Each row is a point on a landscape with many peaks, with its height.
From any point a climber steps to the highest of the 2 points nearest to it. It stops when none of these is higher. Distance is the straight distance between rows; heights are no part of it.
fup (h 424): [-16   7  10   1   2  20   0   0 -14  14  14 -11   8   6 -10 -24   6  -1
  19 -16]
pibe (h 816): [-11   4   6  -1   9  12  15 -13   1 -21   9  -6  -8   5  18  -9  -6   2
 -17   7]
rakif (h 701): [ 12  18   4   3 -14  -5   9 -15  -4   0   2 -20   2  14  -2   2  18   7
   7  10]
per (h 157): [  8 -14 -15  -5  -6 -14   2  -7   6   7   3   8   2  -1 -15   3  13  21
  -4   2]
vut (h 679): [-13 -10  -1   7   4   0  10  11  -3  16  14  -5  11  -5  -9 -22  -9  12
   2 -12]
selol (h 51): [ -6  18  -3  -4 -11   3  -1 -10 -16  -8  -4   7   3  10 -23 -10   7   6
   5  11]
Felab (h 605): [ 14  -3  25  -3  -1 -16   5  17  21 -29  -9   6   0  -5  29  33  19  -9
 -14   0]
Kaz (h 384): [ 23   8   3   2 -23   4  -6   5  -3  17   7   2  12  23 -21   2   8   7
   8  -8]
ril (h 802): [ -1  -5 -11   1   1 -10   7  -3   3 -20   3   1 -10 -18  10  -1 -12  -1
 -10   7]
naton (h 636): [  2   9  17   7 -16  -8   5  -9   5  -3 -12 -12   5  18   5  11  -1   6
  12  15]
bosob (h 526): [ 10  -4   5  -7   4 -17  12  13   3 -21  -8   4   4   2  15  13   2  12
  -4  -1]
leb (h 727): [-11 -12  -3   9   0 -11  -4  10  15 -26   7  19 -13 -19   8   5 -12  -4
  -5   0]
zumo (h 475): [ -2   0 -10   2  -4   8  -2  -1  -1   0  -4   3  -4  12  -9  -5 -14  -4
 -12  19]
sar (h 588): [  5  15   7   1  -9   0 -13  -9   9   3 -17  -7   6  20  -6   4 -10  15
   1   0]
buze (h 618): [-14 -18   7 -10   9  -1 -10   7   6 -10   9   1 -11 -10  -7 -10   2   6
  -8  -8]
Gat (h 570): [ -2  -9   4 -19   6  -5 -17  12   4  -3  -6  -4  -1  -5 -10  -6 -14   7
  -9 -13]
Ges (h 408): [ 17   6   1 -16   3  -6  18   6  -2 -23 -14  -6   5   3  17  13   4  -3
 -13  12]
nud (h 360): [  7  13 -10  10 -10  -4  -1   2   1  11  -8  11  -2   5  -3  -1 -19  14
   1  21]
gigo (h 192): [-26   2  -9  13  -3   4   2   0 -22  38  10  -1  14 -20 -32 -17   5  13
  -6 -18]
pim (h 633): [-21  -4  -6  20   2  21  -2  -1 -21  27  11   5   8   5 -33  -9 -10 -16
  10  -6]
Vidiz (h 728): [ 15   8  -7  -1 -23  -6  16   0  18   1 -12   4  -9  17   6   6  19   7
   4  19]
Fifu (h 762): [-17 -13  11  -6  16   5   6  -7  -7  -6   2   3 -14 -18  18 -12 -10  -8
  -1   4]
Dolit (h 803): [-18 -10 -13  -1  -1   4   3   6  -5 -19   1  -1  -7 -16   3  -3  -8 -11
   8   7]
raduf (h 471): [  8  18  -4   8   4   2 -12  -3  -7  26  -2 -21   3  14   2  14   1   3
   8   8]
fuz (h 478): [ -7   4   5  -6  14  -9  -2   0  -2 -17  -9  18  -8 -11  29   8  10  -2
   7   2]
miba (h 517): [-14  -9   6  -7   7  -6   2  10   9 -17   3  12 -18 -20  31   2   8  -9
  -1  12]
gon (h 624): [ -6   7   2  17  -4   8   5   4  -9   1  13 -24   4   0 -12 -12 -28  -3
   5   2]
tigor (h 642): [  7   2   5  -5  -1   3 -12  -7   7 -18 -10   3 -14   4  16   6 -11 -17
   0   1]
Liki (h 510): [ -5  -6 -10 -19  -3  -6  -9  13  -6  15  -8  -7   8  -6  -7  -8 -12  13
   5 -12]
demu (h 678): [ 15  -2   6  -7 -18   3  -1  -9  17 -24 -13  15 -16  -2  13  13   1 -17
   4  -2]
gelut (h 158): [-10   8  -7   3   1  -6  -3  -9 -20  16  -2  11   7  -1 -25  -8  10  17
   1  12]
Nomal (h 606): [ 17  -8  11  -2 -14   0   0  10  33 -18 -12  11  -8  -3  33  21   0 -12
 -23  -6]
giror (h 297): [ -7  -9 -21 -10   2   7  -6 -12 -15  11  -6  -1   1  -5  -4  -3 -12 -10
  -5  12]
vazi (h 191): [  9   0 -15   5  -1  -6  -4  -3  15  18   0  -2   2   1  -1  -6   7  14
   0 -12]
kovom (h 316): [-10  15  -5   4  -2  -5  -1   8 -10  25  18  -5   5  -8 -26 -19  12   4
   4   0]
Mel (h 641): [ 11   2  14  -9  -2 -11  -8  28  16 -35  -8  14 -10 -12  24  24   7 -11
 -23  -6]
soti (h 246): [-23   7  11   4  -5  -1 -10   7 -19  40  14 -10  13 -14 -29 -17   4   4
   6 -18]
fos (h 702): [ 11   1   8   1 -13  -5   9  -4  25  -7  -5  14 -15   7   9  11   3   1
   2  13]
sovo (h 774): [ -6  -8  -6   7   3   5   0  -1 -12  31  17  -7  13   9 -11 -13  -8  -6
   0  -6]
pafup (h 734): [-12   1 -13  13   7  23   4 -23   0  -1   5  -3  -9   6  -4  -6  -1   0
  -2  -2]
Pivon (h 795): [-18 -34  -4  -1   2   4   1  -4 -12   1   3  -5   4  -6  -2  -1  -6  -5
  -1  -3]
Led (h 250): [ 27  21   8 -19  -8 -14  18  16  12 -30 -27  -6  -4   0  20  14   5 -11
 -16  11]
dor (h 721): [-20  -4 -17  13   0   8  -5   8  -5  -1   7  -9   2  -2  -9  -6 -19  -2
   6   4]
ked (h 506): [-19   2  -1  10 -20   9 -15  -6 -11  29  -1  10   6  10 -20   1  12   8
  19  -4]
salan (h 656): [-20  -6 -10   9   6  13   5 -14   0   2   0  14 -10  -3 -24 -11  -9  -4
   1  -5]
sesi (h 557): [  4  -9  11   1   7  -5   4   5  14 -14   7   1 -11  -6  32   4  -4 -14
 -17   9]
Pifug (h 467): [  6 -11  10 -11  -6   8  -3  -1   3   0   2 -10   1  13  10  -3   7  -8
   5   4]
Vuzap (h 585): [  9 -12 -12  -6   9   6  -2  -9   6   7  -8   5  -1   4  13  12   2  -2
  -3 -13]
rifun (h 220): [ 19  10  -9   9  10  -6   0 -20  14  -1   9  -1  -5   1  -9  -1   9   9
  -3  -5]
fosik (h 553): [ -6  -4  -9  16  -5  12  -5  -5  -9  24   2  15   8   8 -23   0  -3  -7
  20  -4]
Toz (h 430): [ 10  -4   0 -11 -20   4   0  -5  -4  14   5 -10  10  21  -6  -6  12   2
   9  -6]
sovu (h 591): [  7  -9  12   2  -5   5   9   8  24 -24   0  16 -14 -10  46  10   9 -21
 -20  -2]
subu (h 810): [-15  -6   6  -2   4  14   4 -22   1  -8   0   6  -7   2   6 -14  -1  -3
   2   6]
Muk (h 195): [ -6  25  -4   1 -11   3  -6   1 -20   3  10  -7  12  -2 -32 -22   8   7
   3   4]
Naf (h 634): [  6  -8  -5  -4  27   9 -10   7  -3  10  -1   5  -1  -6   8   3   0 -12
   2  -9]
fak (h 789): [ 23  17   0   0 -10 -13  15  -9  14  -5 -10 -10  -1  11  -1   2   2   4
  -6   8]
dep (h 686): [  8 -11  10  -3  -1 -14  -7  13  13 -33  -6  23  -6 -13  18  20  -8  -4
 -11   2]
Litum (h 179): [ 28   9  -4  -6  11  -8  -6  -6   4  -4   6 -16   5   0   0   0  12   0
  -8 -14]
kala (h 277): [ -7  10  -7   4   0  -8  -6  -6  -4  13 -13  19   2  -6 -12  -5  -7  13
   5   9]
suge (h 513): [-18   7   5   8  -7  19   2  -3 -29  17  14   0  13  -2 -30 -13   2  -8
  23  -8]
dis (h 571): [ 22   0  13  -4   7 -20  23  20  17 -26  -3   9  -5  -5  21  26   8   3
  -8   1]
Roza (h 507): [ -2 -19  15 -13   7  12  -7   4   5 -12  10  -5  -5   4  19  -4  -6 -17
  -8   4]
nilu (h 407): [ -6  18   4  14   5   1 -17  -8 -13  22   2 -11   7   4 -19   4   4   8
   2  -3]
Vif (h 272): [  8  18  -3   6  18  -3   3 -17  -3  -1  -2   0  -1   0  -4   7  19   7
   4   7]
tuf (h 340): [-1 16 -6 10 19 -8 -5  1 -5 12  6 -8  2 -3 -4 -6  4  0  7  2]
Tureb (h 575): [ -5  -5   6   7  -6  -6   9   0  -8   2  13  -4   7  -8 -10 -15 -29   8
   8  -4]
sef (h 581): [  2   3   4   7   0   8 -11  -6   4   0  -6   1  -6   4  -2   2 -24  -8
   1   0]
bafo (h 377): [-10  13   5   7   0   6   3  11  -9  12  21 -12   6   5  -8 -22  20   2
  12   4]
vaga (h 148): [ 20  -1   4 -12   6  -3  -8  14   8 -13   1 -11   1   4   3   8  -1  -6
  -9 -12]
vid (h 520): [ 20   3  -2   7   8   0   5  -2   1  14  -7 -12  14  22   9  16   9   4
  -1   7]
raza (h 447): [ -6   4  -8  -8   0   4   0   3 -16  22  -6 -11  17  -1   7 -11   4  14
  13 -12]
Nif (h 689): [  7  -7  -5  -1   8  10  -2   9   7  19  14  -5   5   1   0 -11  -5 -10
   5 -16]
bifel (h 695): [-15 -18 -11  -9  13   6   4   1 -12  -2   4  -2   0  -9 -10 -13   8   4
  -2  -6]
tivu (h 392): [ -7  -2  -5  -1  19 -14   0  -3 -13 -13  -6   9   2 -12   6  12   6   1
  12  15]
gosa (h 883): [-28 -31  -4 -12   3   0   7   5  -2  -6  -1   6 -13 -21   5  -4 -11  -7
   5  -7]
nogug (h 119): [ 31   2  14 -10  -3 -11  -9   6  11 -20 -16  -3   3  10   2  27  -4  -6
  -5  -3]
Dogo (h 555): [ 18 -10   1  -2   2  -3   4 -11   6   2 -13  -3   2  12  12  26   9  13
  -8  -6]

Where does a climber stop that starts at each point below?
per | sovo
nud | fak
vid | sovo
gigo | pim
selol | pim
vaga | sovo
soti | pim
Ges | gosa
vazi | sovo
Led | gosa
Liki | gosa
